Points on a hilly landscape, in no order, each with its height.
From any point a ball rolls to the lowest of the 4 points nearest to it. It stops when none of these is lower. Distance is the straight distance between rows; heights are no part of it.
Z211: |  -9 |   2 | -26 |  11 |   1 |  25 |  -8 |   9 | -14 | -49 | -28 |  25 |  21 |  10 |  -7 | -23 |   2 |  -7 | -49 |  25 |  17 |  21 |  18 |  height 537
Z34: |   4 | -34 |   4 |  17 |  49 | -32 |   7 |  -8 |  19 |  17 |  45 | -25 | -12 |  -3 | -26 |   8 |  44 | -20 | -13 | -16 |  14 |   1 | -45 |  height 443
Z422: |  -8 | -10 | -22 |  -8 |   6 |  24 |  -1 |  20 |  -7 | -14 | -12 |  21 |   1 |   4 | -13 | -16 |  13 | -12 | -11 |  -5 |  -3 |  21 |  15 |  height 473
Z280: | -16 |  -3 |  44 |   7 | -21 | -23 |   2 |  10 |  -4 |   7 |  28 |  31 |  -2 |  28 |  -7 |   9 |  -8 |  22 |  40 |   6 |   1 |  17 |   6 |  height 340
Z401: |  -3 |  34 | -41 |  26 |  -2 |  19 |   0 |  -9 |  16 | -30 | -39 | -29 |  18 | -39 |   3 | -29 |  -2 |  -9 | -24 |  15 |   2 | -13 |   9 |  height 455
Z303: |  10 |  -7 | -27 |   2 |  21 | -14 |  -2 | -21 | -11 | -21 |   7 | -35 | -25 | -23 |  -3 |   8 | -21 |  -7 | -25 | -17 |  15 |   5 |   4 |  height 338
Z581: |   5 | -19 |  46 |   5 |  27 | -58 | -10 | -36 |  35 |  54 |  32 | -12 |   7 | -17 |   6 |  16 |  30 |   1 |   9 |  -8 |  -3 |   3 | -15 |  height 228
Z428: |   9 | -13 |  42 |  12 |  29 | -41 |   5 |  -5 |   0 |  36 |  18 |  -2 |  -4 |  20 |  -4 |  23 |  13 |  -6 |   7 |   2 |  21 |  -2 | -26 |  height 326
Z818: |  10 | -36 |  12 |  -4 |  26 | -29 |   2 |   0 |   8 |  10 |  52 | -13 |   0 |   4 | -25 |   4 |  34 |  -3 |  14 | -11 |   6 |  -5 | -30 |  height 531
Z89: |  13 | -13 |  19 | -11 |   5 |  -9 |   3 |   0 |   4 |  15 |  39 | -18 | -25 |  -4 | -14 |   1 |  14 |  21 |  31 |  -5 |  -4 |  -2 | -12 |  height 142
Z550: | -17 |   5 |  68 |  20 |  -5 | -67 |   5 | -14 |   7 |  23 |  23 |   5 |  20 |   3 |  20 |  25 |  -9 | -20 |  11 |   6 |  -7 |   3 | -25 |  height 393
Z531: |  10 |  10 | -34 | -16 |  -8 |  39 | -11 |   7 |   0 | -20 | -21 | -17 |  -5 |  -8 |   3 |  -6 |  -5 |  13 | -23 |   1 | -12 |   4 |  13 |  height 496
Z212: | -30 |  17 |   5 |  25 |   0 |  31 |   8 |  17 |  -3 | -33 | -25 |  50 |  11 |  15 | -16 | -15 |  16 | -12 | -33 |   8 |   4 |   9 | -28 |  height 529
Z920: |   8 |  14 | -14 |   1 |   7 |   3 |  -9 |  -8 |  -4 | -14 |  -8 | -15 | -13 | -11 |  11 |   4 | -22 |  -1 |  -8 |   2 |   6 |  -8 |  23 |  height 425
Z649: |  12 |  -5 |  29 | -10 |   3 | -20 |   4 |  -5 | -14 |  11 |  21 |  -8 | -13 |  11 |  13 |  22 | -22 |  15 |  35 | -18 |   2 |   7 |  16 |  height 391
Z143: |   4 | -52 |  13 |  15 |  35 | -12 |  -3 |   5 | -39 |   0 |  29 |  10 | -40 |  23 | -16 |  18 |  -1 | -15 | -14 |  -8 |  40 |  12 |  -7 |  height 369
Z443: |  -9 |  25 |  25 |  -4 | -23 | -15 | -12 |   1 |   1 |   2 | -12 |  26 |  15 |   4 |  26 |  10 | -20 |  -6 |  12 |   2 |   4 |   0 |  12 |  height 335
Z657: |  20 | -33 | -11 |  12 |  41 | -24 | -10 | -12 | -36 | -19 |  16 | -25 | -39 | -10 | -12 |  16 |  -5 | -13 | -27 | -26 |  28 |  13 |   5 |  height 161
Z274: |  12 |  23 | -19 | -21 | -22 |  55 | -15 |  22 |   0 | -24 | -30 |   7 |  33 |   8 |  26 | -17 |  10 |   9 | -34 |  34 | -23 |   9 |  29 |  height 536
Z663: |  -6 |  19 | -19 |  15 | -19 |  31 |   8 |  27 |  24 |  12 | -22 |  17 |  23 |  -1 |  -6 | -23 |  14 |   5 |  15 |   9 | -12 |  -9 |  -6 |  height 264
Z569: |  19 |  -3 | -30 |   1 |  27 |  -1 |   0 | -14 |  11 |   0 |   7 | -41 | -27 | -29 | -10 |   6 |  12 |  -6 |  -9 | -13 |   9 |  -7 | -13 |  height 329
Z861: |   4 |  11 |  48 |  -6 |  -3 | -47 |  -3 | -23 |  -2 |  19 |  11 | -11 |  -5 | -12 |  27 |  29 | -29 |  -2 |  26 | -15 |  10 |  -1 |   1 |  height 430
Z734: |  36 | -11 | -17 | -15 |  23 |  -6 | -12 | -30 |  -9 |   4 |  13 | -31 | -32 | -25 |  -4 |  16 |   7 |   0 |  -8 | -21 |   7 |   2 |  -2 |  height 278
Z876: | -19 |   2 | -10 |  -9 |  -8 |  33 |  13 |  37 |   9 |   2 | -13 |  25 |  20 |  10 | -14 | -23 |  20 |   0 |   4 |  13 | -20 |  -4 |  -5 |  height 370
Z302: |  26 |   9 |  -2 | -35 | -30 |  35 | -24 |  12 |   2 |   3 | -19 | -17 |  -6 | -12 |  20 |  -8 | -10 |  18 |   1 | -12 | -22 |  -5 |  40 |  height 387
Z440: | -28 |  22 |  42 |  24 |  -3 | -58 |  12 | -30 |  23 |  25 |   8 |  12 |  22 |  -3 |  21 |   1 |  -4 | -15 |  20 |   7 |  -1 | -19 | -15 |  height 304
Z466: |   4 |   0 | -45 |  -1 |  -2 |  47 | -12 |  12 |  -5 | -32 | -25 | -38 |   4 | -18 |  -1 | -30 |  18 |   8 | -33 |   2 |  -5 |  12 |   9 |  height 534
Z583: | -19 |  28 |  23 | -22 | -45 |  19 | -21 |  23 | -10 |  -3 | -15 |  43 |  45 |  27 |  17 |  -5 |   9 |  15 |  11 |  22 | -21 |  -3 |  11 |  height 410
Z905: | -22 |  17 |   3 |   7 |  -7 |  17 |  12 |  24 |  -3 | -16 | -16 |  40 |   4 |  20 |  -5 |  12 | -12 | -21 | -30 |   2 |   8 |  -1 | -12 |  height 429
Z172: | -20 |   7 |  15 |  -9 | -21 |  19 |  -1 |  27 | -15 |   8 | -13 |  41 |  19 |  38 |   6 |  -9 | -11 |   8 |  -8 |  31 | -13 |  11 |   1 |  height 342
Z867: | -21 | -11 | -15 |   4 |  14 |  -9 |  -1 |   2 | -33 | -20 |  -8 |  10 | -10 |  -7 |   1 |   5 |  -9 | -15 | -29 |   4 |  18 |  21 |  31 |  height 601
Z373: |  41 |   0 |   1 | -29 | -42 |  20 |  -2 |   3 |  15 |  14 |  11 | -17 | -14 | -23 |  -1 |   1 |  -6 |  29 |  28 | -19 | -27 |  -6 |  15 |  height 404
Z68: |  25 |  -3 |  36 | -17 | -29 |   1 |   2 |  -3 |   8 |  11 |  20 | -16 |   2 |   2 |  14 |   9 | -17 |  40 |  41 | -14 | -22 |  -3 |  34 |  height 337
Z489: |  10 | -22 | -13 | -12 |  21 |  14 |  -2 |  -5 |   5 |   6 |  26 | -11 | -11 |  -2 | -23 |  -4 |  21 |   4 |  13 | -16 |  11 |   4 | -25 |  height 658
Z168: |   1 |  34 | -26 |   5 | -10 |  11 |  -6 | -14 |  41 |   3 | -24 | -32 |  22 | -34 |  19 |  -6 | -22 |  -7 |  12 |   6 |  -5 | -19 |   3 |  height 255
Z972: | -13 |  13 |  23 |  -2 | -38 | -12 |  13 |  11 |  16 |   4 |   4 |  29 |  25 |  10 |   3 | -12 |   6 |  15 |  42 |  11 | -19 |   1 |  19 |  height 179
Z374: | -24 |  32 |  -7 |  12 | -24 |  -4 |   9 |  -3 |  26 |  18 | -14 |  29 |  24 | -14 |   7 | -10 |  -4 | -20 |  17 |  33 |   1 | -23 |  -5 |  height 367
Z192: | -18 |  39 | -24 |  16 |   6 |   2 |  -8 | -10 |   6 | -28 | -38 |   2 |  16 | -17 |  30 |   0 | -26 | -26 | -22 |  29 |   2 |  -8 |  30 |  height 592
Z393: |  -6 |   8 | -55 |  23 |   3 |   0 |   5 |   7 |  -4 | -28 | -13 | -20 |  -5 | -35 | -17 | -32 |  18 | -15 | -33 |  -2 |   7 |   7 |  -8 |  height 530
Z596: |  14 |   6 | -46 |   6 |  10 |  23 |  -2 |  -8 |  15 | -23 | -12 | -50 | -13 | -32 |  -2 |  -6 |  -9 |   6 | -24 | -14 |   5 |  -1 |  13 |  height 543
Z791: |  14 |   3 |   0 | -16 | -22 |  13 |   3 |  -1 |  30 |  17 |  -4 |  -7 |   2 |   3 |  -2 | -16 |  -2 |  12 |  25 |   5 | -10 |  -5 |  10 |  height 247
Z900: | -36 |  15 |  37 |  33 |  -4 | -27 |  16 |  24 | -14 |   2 | -10 |  39 |   7 |  26 |   8 |  18 | -22 | -12 |   3 |   1 |   2 |  -4 | -13 |  height 200
Z564: |  27 | -39 |   9 | -26 |  14 |   3 |   0 |   9 | -16 |   3 |  33 |  -1 | -16 |  17 | -17 | -11 |  18 |  27 |  23 | -16 |   8 |   7 | -13 |  height 476
Z964: | -31 |  35 |  15 |  38 | -23 | -13 |   1 |   4 | -14 | -14 | -26 |  51 |   7 |  18 |   9 |   2 | -26 | -35 |  -6 |  16 |  18 | -26 | -11 |  height 306
Z777: |  34 | -14 |  27 | -21 | -17 |   4 |  -1 | -24 |   2 |  19 |  36 | -20 | -30 |   0 |   0 |  12 |   1 |  19 |  33 | -18 | -20 |  -6 |   6 |  height 217
Z661: | -13 |   8 |  -6 |  24 |  20 |  -7 |   9 |  -7 |   1 |  -8 |  -4 |   4 | -11 |   6 |  -8 |   4 |  -7 | -17 | -11 |  -7 |  15 |  -5 |  -3 |  height 297
Z787: |   5 | -37 |   7 | -15 |  17 |  18 |  -5 |  19 | -33 |   3 |  16 |   5 | -25 |  22 | -20 |   2 |   3 |  12 |  -3 |   6 |  15 |  15 |  10 |  height 446
Z573: |  42 | -34 |  -6 | -26 |  11 |  29 | -18 |   2 | -47 | -11 |  12 |  -7 | -29 |  21 |  -3 |  10 |  -4 |  26 |  -5 | -34 |   6 |  12 |  28 |  height 365
Z943: |   2 | -18 |  -6 |   6 |  25 | -19 |   5 |  -8 | -14 | -11 |  12 |  -8 | -34 |   2 |   1 |  17 | -22 | -18 | -13 | -10 |  14 |   2 |   3 |  height 257
Z754: | -30 | -29 |  24 |  -1 |   6 |   1 |   3 |  28 | -29 | -21 |   2 |  29 | -16 |  35 |   5 |   8 | -11 | -10 | -15 |   6 |  22 |   6 |  -6 |  height 366
Z382: |  -1 |  -2 |  19 | -16 | -22 | -14 |  -5 |  -5 |  -8 |   7 |   8 |   8 |  -1 |   6 |  16 |  12 | -21 |  23 |  16 |   9 |   5 |  -4 |  30 |  height 149
Z118: |  11 | -41 | -22 | -26 |   9 |  20 | -16 |  22 | -38 | -35 |  -1 |  12 | -27 |  27 |  18 | -10 |  10 |   8 | -41 |  -4 |   6 |  16 |  18 |  height 470
Z574: | -34 |   4 |  20 |  -1 |  -7 |  26 |  13 |  24 | -28 |  -9 | -24 |  73 |  13 |  48 |  -1 |   7 |  -4 | -13 | -15 |  11 | -12 |   3 | -19 |  height 435
Z397: |  -6 |   0 | -30 |  -2 |   2 |  29 |  -8 |  18 | -13 | -46 | -38 |   5 |   8 | -10 |   1 | -22 |  11 | -17 | -52 |  23 |  -1 |  22 |  28 |  height 541
Z214: |  24 |  11 | -15 | -22 | -10 |  30 |  -9 |  -3 |   3 |  17 | -12 | -31 | -16 | -16 |   9 |  -4 | -14 |  16 |  14 | -13 | -12 |  -5 |  14 |  height 343
Z378: |  37 |   2 |   1 |  -4 |  28 | -17 | -10 | -36 |  26 |  26 |  19 | -39 |  -8 | -34 |  -1 |  11 |  -7 |  -5 |  12 | -21 | -10 |  -9 | -15 |  height 249
Z778: | -21 |  14 |  21 |  13 | -30 | -31 |   7 |  -2 |  28 |  18 |   9 |  16 |  28 |  -3 |  -7 |  -8 |   8 |  -1 |  30 |   2 |  -9 |  -6 |  -5 |  height 241
Z553: | -26 |   3 |  28 |   2 |  -6 | -24 |  13 |   3 |  -4 |   7 |   7 |  27 |  -4 |  37 |  -2 |  14 |  -9 |   2 |  15 |   1 |   4 |   2 | -22 |  height 405
Z84: | -28 |  40 |  -6 |   2 | -16 |  -7 |   9 |   9 |  13 | -13 | -21 |  32 |  26 |   7 |  -3 |  -4 | -11 | -10 |  -6 |  13 |   2 | -15 |  -9 |  height 428
Z315: |  12 | -23 |  23 | -19 |  24 | -13 |  -9 | -10 | -25 |  13 |  24 |  -6 | -24 |  24 |  -6 |  33 |   4 |  -3 |  14 |  -5 |  19 |   4 |  -4 |  height 542
Z342: | -14 | -22 |  33 |  -6 |   2 |  -3 |  10 |  19 | -23 |   6 |  17 |  27 | -28 |  37 |  -9 |  12 |   6 |   2 |   5 |   7 |  21 |  12 |  -8 |  height 98
Z923: |  29 |   0 |  33 | -22 | -10 | -11 | -14 | -19 | -11 |  12 |  21 | -12 | -18 |   5 |   5 |  18 | -25 |  20 |  21 | -12 |  -7 |   7 |  37 |  height 341
Z144: |   7 |  30 |  13 | -28 | -28 |  22 | -21 |  10 | -19 |   1 | -38 |  29 |  27 |   0 |  35 |  -3 | -36 |   6 | -21 |  20 |  -9 |   0 |  36 |  height 509
Z724: |  -8 |  14 |   1 |  26 |  17 | -21 |  -5 | -28 | -13 | -18 | -13 |   8 | -15 | -11 |  23 |  11 | -38 | -25 | -28 |   0 |  22 |   3 |  15 |  height 427
Z875: | -25 |  -1 |   9 |  23 |   8 |   0 |  15 |  16 |  13 |   9 |   4 |  34 |  -1 |  21 | -29 |  -6 |  11 |  -4 |   3 |   2 |  -2 |  -5 | -18 |  height 569
Z128: | -15 |   7 |  17 |  21 |  10 | -33 |   7 |  -8 |  12 |  14 |  10 |  15 |  -5 |  -4 |   3 |   5 |   8 | -28 |   4 |  -1 |   7 | -12 | -26 |  height 162
Z620: |  -1 |  27 |   0 | -21 | -22 |  10 | -16 |  26 |   7 |  -3 | -24 |  21 |  32 |   5 |  22 | -24 |  -9 |   2 |  -5 |  26 | -25 |   4 |   4 |  height 457
Z491: |  29 |  -9 |  15 |  -7 |  -3 | -28 |   6 | -38 |  40 |  43 |  26 | -43 |   0 | -34 |  -9 |  12 |  16 |   9 |  22 | -20 | -27 |  -4 | -19 |  height 236
Z630: | -18 |   3 |  -6 | -21 |   5 |  24 |  -6 |  16 | -27 |  -7 | -19 |  24 |   3 |  19 |  10 |   5 | -14 |   0 | -34 |  14 |   2 |  14 |  11 |  height 498
Z57: |  25 | -53 |  -8 | -13 |  34 |   0 | -21 |  -1 | -34 |  -3 |  17 | -18 | -38 |  12 | -15 |  12 |  10 |  12 | -13 | -34 |  22 |  11 |   0 |  height 252
Z989: | -19 |  13 |  49 |  15 | -29 | -41 |  12 |   6 |  -9 |  12 | -14 |  44 |  22 |   8 |  20 |  26 | -27 |   0 |  22 |   9 |  20 |   5 |   8 |  height 371
Z203: |   0 |  13 | -24 |  -6 |  -4 |   9 |   3 |  -6 |  37 |   9 |   1 | -15 |   9 | -11 |   6 |  -8 |   6 |   2 |   9 |   2 |  -8 | -25 |  11 |  height 336
Z857: |  -9 |  12 | -12 |   6 |  12 |   8 | -15 |  11 | -19 | -23 | -34 |   8 |  14 |  -1 |  13 |  -7 |  -8 | -17 | -31 |  15 |   6 |  -1 |  22 |  height 548
Z556: | -10 |   3 | -14 | -17 |  -3 |  58 |   0 |  33 |   0 | -15 | -13 |   3 |  24 |  -2 |  -2 | -29 |  20 |  14 | -28 |  18 | -22 |  21 |  -5 |  height 485
Z341: | -29 |  33 |  23 |  23 | -24 | -29 |   4 |  -7 |  11 |  11 | -10 |  42 |  23 |  13 |  18 |   9 | -20 | -16 |  14 |   8 |   1 |  -7 | -19 |  height 323
Z576: |  19 | -30 |  46 |  -8 | -28 | -31 |  -1 | -18 |  -9 |  -5 |  34 |   0 |   7 |  29 |  -4 |   7 |  -7 |  42 |  45 |  -2 |  -5 |  27 |  12 |  height 159
Z505: |   5 |  -8 | -30 | -15 |   9 |  23 | -21 |  13 | -33 | -39 | -14 |   4 |  -4 |   6 |   1 | -17 |   4 |   6 | -47 |   3 |   4 |  26 |  26 |  height 516
Z319: |   9 |  12 | -13 |   1 |   3 | -23 |  14 | -31 |  16 |  16 |   5 | -25 |   1 | -24 |  14 |  -3 | -16 |  -9 |  11 |   0 | -14 | -12 |   9 |  height 250
Z866: |  14 |   2 | -43 |  22 |  23 |   2 |   1 |  -6 | -22 | -37 | -17 | -28 |  -4 | -32 |  -8 |  -8 |  20 |  -5 | -20 | -10 |  10 |  16 |  28 |  height 562
Z153: |   1 | -24 | -21 |  -5 |  10 |  10 |   3 |   6 | -21 |  -9 |   2 | -10 | -18 |  11 |  -9 |   2 |   3 |  16 | -14 |  -3 |   8 |  10 |   1 |  height 368
Z871: |  25 | -22 |  -1 |  -9 |   7 |  13 |   7 |  -9 |  23 |  19 |  34 | -19 | -14 |   5 | -19 | -14 |  34 |  31 |  39 | -13 | -25 |   3 |  -6 |  height 193
Z608: |  -4 |  -6 |  17 |   0 |  14 | -33 |  10 | -25 |  31 |  35 |  24 | -23 |  14 | -21 |  -9 |   9 |  32 | -17 |  19 | -10 | -11 |  -9 | -19 |  height 94
Z321: | -27 |  14 | -32 |  22 |   1 |  32 |  10 |  19 |  13 | -22 | -31 |  27 |  22 |   0 | -20 | -26 |  19 |  12 | -19 |  17 | -14 | -13 | -24 |  height 411
Z780: |  25 | -12 |  -3 | -25 |  11 |  -6 | -11 | -15 | -25 |   0 |   3 |  -7 | -21 |  -7 |  26 |  19 | -17 |  -9 |   7 | -13 |   5 |   5 |  22 |  height 505
Z821: |  18 |  35 | -25 |  -7 | -31 |  31 | -10 |   4 |  24 |   4 | -37 | -17 |  30 | -23 |  28 | -22 | -22 |   0 |  -8 |  21 |  -9 |  -4 |  23 |  height 215
Z811: | -13 |  -7 |  14 | -18 | -16 |  29 |   6 |  27 |   0 |  -2 |   6 |  34 |   3 |  31 |   1 | -10 |   9 |  19 |   9 |   7 | -11 |  10 |   8 |  height 254
Z521: | -23 |  32 | -36 |  31 |   8 |   3 |  -2 |  -7 |  29 |  -3 | -16 |   3 |  21 | -24 |   5 |  -9 |  -7 | -11 |  -6 |  16 |  -4 | -19 | -10 |  height 344
Z115: |  44 | -11 |  15 | -24 |   4 |   1 |  -5 | -38 |  20 |  15 |  17 | -30 | -16 | -16 |   9 |  28 | -12 |  29 |  29 | -21 | -19 |   3 | -11 |  height 79
Z359: | -16 |  19 | -33 |  20 |  -2 |  21 |   3 |  10 |   3 | -30 | -34 |  21 |   7 | -10 | -10 | -20 |  26 | -12 | -26 |  15 |   2 |   5 |  -9 |  height 492
Z461: |   0 |  -2 |  -9 |  -9 | -15 |   8 |  10 |   7 |  18 |  25 |   6 |  -9 |   2 |   9 | -17 | -19 |  18 |  19 |  21 |  -5 | -15 | -11 |  -3 |  height 267
Z786: | -20 |  25 | -20 |  18 |   5 | -15 |  17 |  -4 |  13 | -11 | -23 |  17 |  23 |  -9 |  -1 | -10 | -26 | -21 |  -7 |  19 |  16 |  -9 |   0 |  height 357
Z526: |  28 | -32 | -23 |   8 |  31 | -24 |  -6 | -48 | -21 | -20 |  23 | -49 | -20 | -26 | -15 |  14 |  20 |  -1 | -13 | -41 |  18 |  12 | -12 |  height 327
Z486: |  16 | -10 |  10 |  -4 |  36 | -40 |  -9 | -29 |   1 |   2 |  11 | -28 | -15 | -11 |  10 |  31 |  -4 | -15 |  -4 |   0 |   5 |  -7 |  -2 |  height 442
Z536: |   1 | -21 |  22 |  10 |  43 | -42 |   6 | -28 | -15 |   4 |  -3 | -12 | -19 |   3 |  23 |  37 | -34 |  -8 |  -5 | -11 |  19 |  -4 |   3 |  height 373
Z451: |   2 | -19 | -24 | -29 |   2 |  50 | -23 |  24 | -19 | -30 | -18 | -26 |  16 |   0 |   5 | -30 |  24 |  10 | -43 |   2 |  -8 |  36 |  11 |  height 544
Z476: | -26 |  20 |   9 |  19 | -11 | -21 |   1 |  -3 | -13 | -21 | -17 |  35 |  10 |  10 |  14 |  10 | -26 | -31 | -25 |  14 |   8 |  -6 |   2 |  height 353
Z111: |  37 |  10 | -12 | -19 |   7 |   5 | -12 | -29 |  13 |  -4 |   1 | -23 | -28 | -36 |  10 |  18 | -19 |  -3 |   8 | -25 | -17 |  -7 |  -6 |  height 199
Z199: |   4 | -38 |  55 |   0 |  -9 |   7 |  -8 |  12 | -22 |  11 |  38 |  18 | -27 |  45 |   1 |   7 |  19 |  32 |  41 | -11 |  11 |  18 |  12 |  height 85
Z71: |   4 | -23 | -18 |   5 |  33 | -15 |   5 |  -6 | -19 |  -3 |   7 | -24 | -16 |   3 | -21 |   5 |   6 | -10 | -22 | -10 |  13 |  -1 |  -3 |  height 251
Z686: | -11 |  13 | -31 |  -3 |  -7 |  27 |  -4 |  11 |   7 | -11 | -28 |   7 |  24 |  -1 |   9 | -27 |  -3 |   6 | -27 |  20 |  -2 |  -6 |   1 |  height 499
Z75: |   5 |  29 |   3 | -18 | -49 |  30 |   0 |   7 |  21 |  18 | -25 |   2 |  35 |   3 |  17 | -21 |  -5 |  14 |  27 |  14 | -23 |  -8 |  33 |  height 238
Z515: |  15 |  -3 |  15 |   1 | -23 | -16 |  12 | -13 |  32 |  32 |  20 | -20 |  15 |  -1 | -12 |   2 |  15 |  32 |  47 |   1 | -23 |  -8 |  -3 |  height 351
Z470: |  16 | -21 | -22 | -27 |  -1 |  42 |  -5 |  19 |   3 | -10 |   5 | -22 | -12 |  10 | -18 |  -5 |  25 |  23 |   2 | -15 | -11 |   3 |  13 |  height 567
Z565: | -26 | -15 |  16 |  24 |   9 |  -1 |  13 |  13 | -14 |   2 |  -1 |  23 | -24 |  32 | -22 |  10 |  -1 | -21 | -15 |  14 |   7 |  -1 | -27 |  height 413
Z406: | -33 |  20 |  18 |   2 | -18 |  -1 |   6 |  16 |  -5 |   7 | -14 |  56 |  27 |  21 |   2 | -11 | -12 |  -1 |  18 |  14 |  -9 | -15 |   5 |  height 431
Z641: |  56 | -19 | -17 | -27 | -23 |  40 |   0 | -17 |   8 |   9 |  23 | -41 | -28 | -31 |   9 |  12 |  -2 |  19 |  17 | -30 |  -8 | -12 | -15 |  height 239
Z170: |   6 |  -9 | -18 | -17 |  -7 |  44 |   3 |  26 |   8 |  -4 | -14 |  -2 |  17 |  -3 |  -1 | -23 |  18 |  16 |  -4 |  12 | -17 |   5 |   0 |  height 465
Z985: | -13 |   1 |   1 |  -9 | -32 |  18 |   5 |  18 |  15 |  11 |  12 |  -3 |  24 |   8 |  -6 | -28 |   6 |  26 |  32 |   7 | -23 |   5 |  10 |  height 137
Z775: | -19 | -12 |  11 |  10 |  25 | -12 |  16 |  16 |  -4 |  15 |  32 |   1 | -22 |  17 | -28 |  15 |  38 |  -7 |  11 |   1 |  17 |   5 | -40 |  height 619
Z732: | -38 |  26 |  37 |   9 | -53 | -12 |  -8 |  26 | -18 |  -5 | -31 |  54 |  34 |  34 |  10 |  11 | -13 | -18 |  19 |  16 |   1 |  -7 | -11 |  height 508
Z11: | -21 |  22 | -24 |  30 |  10 |   0 |  23 |   9 |  33 |   5 |  -5 |   6 |  15 | -14 | -30 | -15 |  18 | -18 | -13 |   9 |   7 | -13 | -44 |  height 388
Z953: |   0 |  32 | -21 |   5 | -31 |  35 | -18 |  13 |  32 |   3 | -23 | -11 |  33 | -14 |  26 | -25 |   2 |  -2 |   1 |  21 | -21 | -17 |  13 |  height 154
Z814: | -34 |   7 |  -6 |  43 |  14 |   3 |  11 |   6 | -32 | -30 | -31 |  32 | -16 |  21 | -18 |   8 |   0 | -30 | -32 |  20 |  18 |   6 | -26 |  height 504
Z592: |  12 |   8 | -35 |  10 |  17 | -10 |  13 | -28 |   8 | -10 | -24 | -30 |   1 | -40 |   8 |  -1 | -27 | -29 | -10 | -11 |   5 |  -7 |  10 |  height 44
Z400: | -16 |  19 |  -4 |  20 |  14 | -15 |   9 |   0 |  17 |   1 |   2 |  -3 |  10 |  -6 | -11 | -11 |   4 | -18 |  -8 |  10 |   8 | -15 | -10 |  height 270
Z745: |  17 |  -4 |  31 |  -5 | -11 | -40 |   0 | -15 |  19 |  25 |  27 | -20 |   1 | -11 |   3 |   9 |   5 |  10 |  27 |  -2 |  -3 |  -5 |  -5 |  height 248
Z603: | -19 | -17 |   8 |  30 |  38 | -20 |  22 |  -3 | -10 |  -7 |  -5 |   8 | -12 |  10 | -17 |  17 |  -3 | -21 | -27 |   0 |  27 |  -7 | -43 |  height 519
Z72: | -21 |  -2 |  -8 |   9 |   5 | -11 |  10 |  16 |  12 |  22 |  29 |  -7 |   3 |  -1 | -15 |  -8 |  34 |   0 |  10 |   5 |  -5 |   0 | -21 |  height 452
Z148: |  42 | -45 | -30 | -16 |   8 |  33 | -17 |  -6 | -16 |   2 |  15 | -43 | -19 | -15 |  -8 |  -3 |  11 |  22 |  12 | -27 |  13 | -10 |  -4 |  height 315
Z813: |   3 | -20 | -33 |  23 |  27 | -19 |  12 |  -6 |   4 |  -1 |  17 | -35 | -10 | -21 | -28 | -12 |  23 | -15 |  -8 | -24 |   7 |   0 | -29 |  height 374
Z606: |  40 |  14 |  -5 |  -7 | -21 |  11 |  -1 | -30 |  20 |  32 |  15 | -41 | -12 | -38 |   2 |   8 |  -7 |   7 |  18 | -22 | -20 |  -1 |  -6 |  height 183
Z136: | -33 |  16 |   7 |  19 |  -2 | -32 |  19 | -13 |  33 |  29 |   2 |   6 |  31 | -16 | -12 |  -9 |  13 | -10 |  21 |  18 | -11 | -27 | -17 |  height 299
Z500: | -10 |  -2 |  -1 |  -2 |   4 | -17 |   8 |   9 | -11 |  10 |  10 |  -5 |   6 |  -3 |  -3 |  10 |  -4 |  -5 |   6 |  -4 |   6 |  -3 |  10 |  height 361
Z2: |  27 | -12 |   2 | -20 |  17 | -12 |  -2 | -16 |  -9 |  15 |  17 | -28 | -21 |  -2 |  -1 |  22 |  -1 |   6 |  18 | -31 |   9 |  -5 |   0 |  height 379

Call two points neighbours if one is among the 4 nearest of the other. Go from one point of each pair to the other, from neighbour to neighbour, staying as low as possible. Name the highest point that can't be avoided.
Z89 and Z592 -> Z319
Z89 and Z115 -> Z777
Z608 and Z953 -> Z461
Z199 and Z608 -> Z68
Z608 and Z115 -> Z491
Z900 and Z382 -> Z443
Z128 and Z657 -> Z661
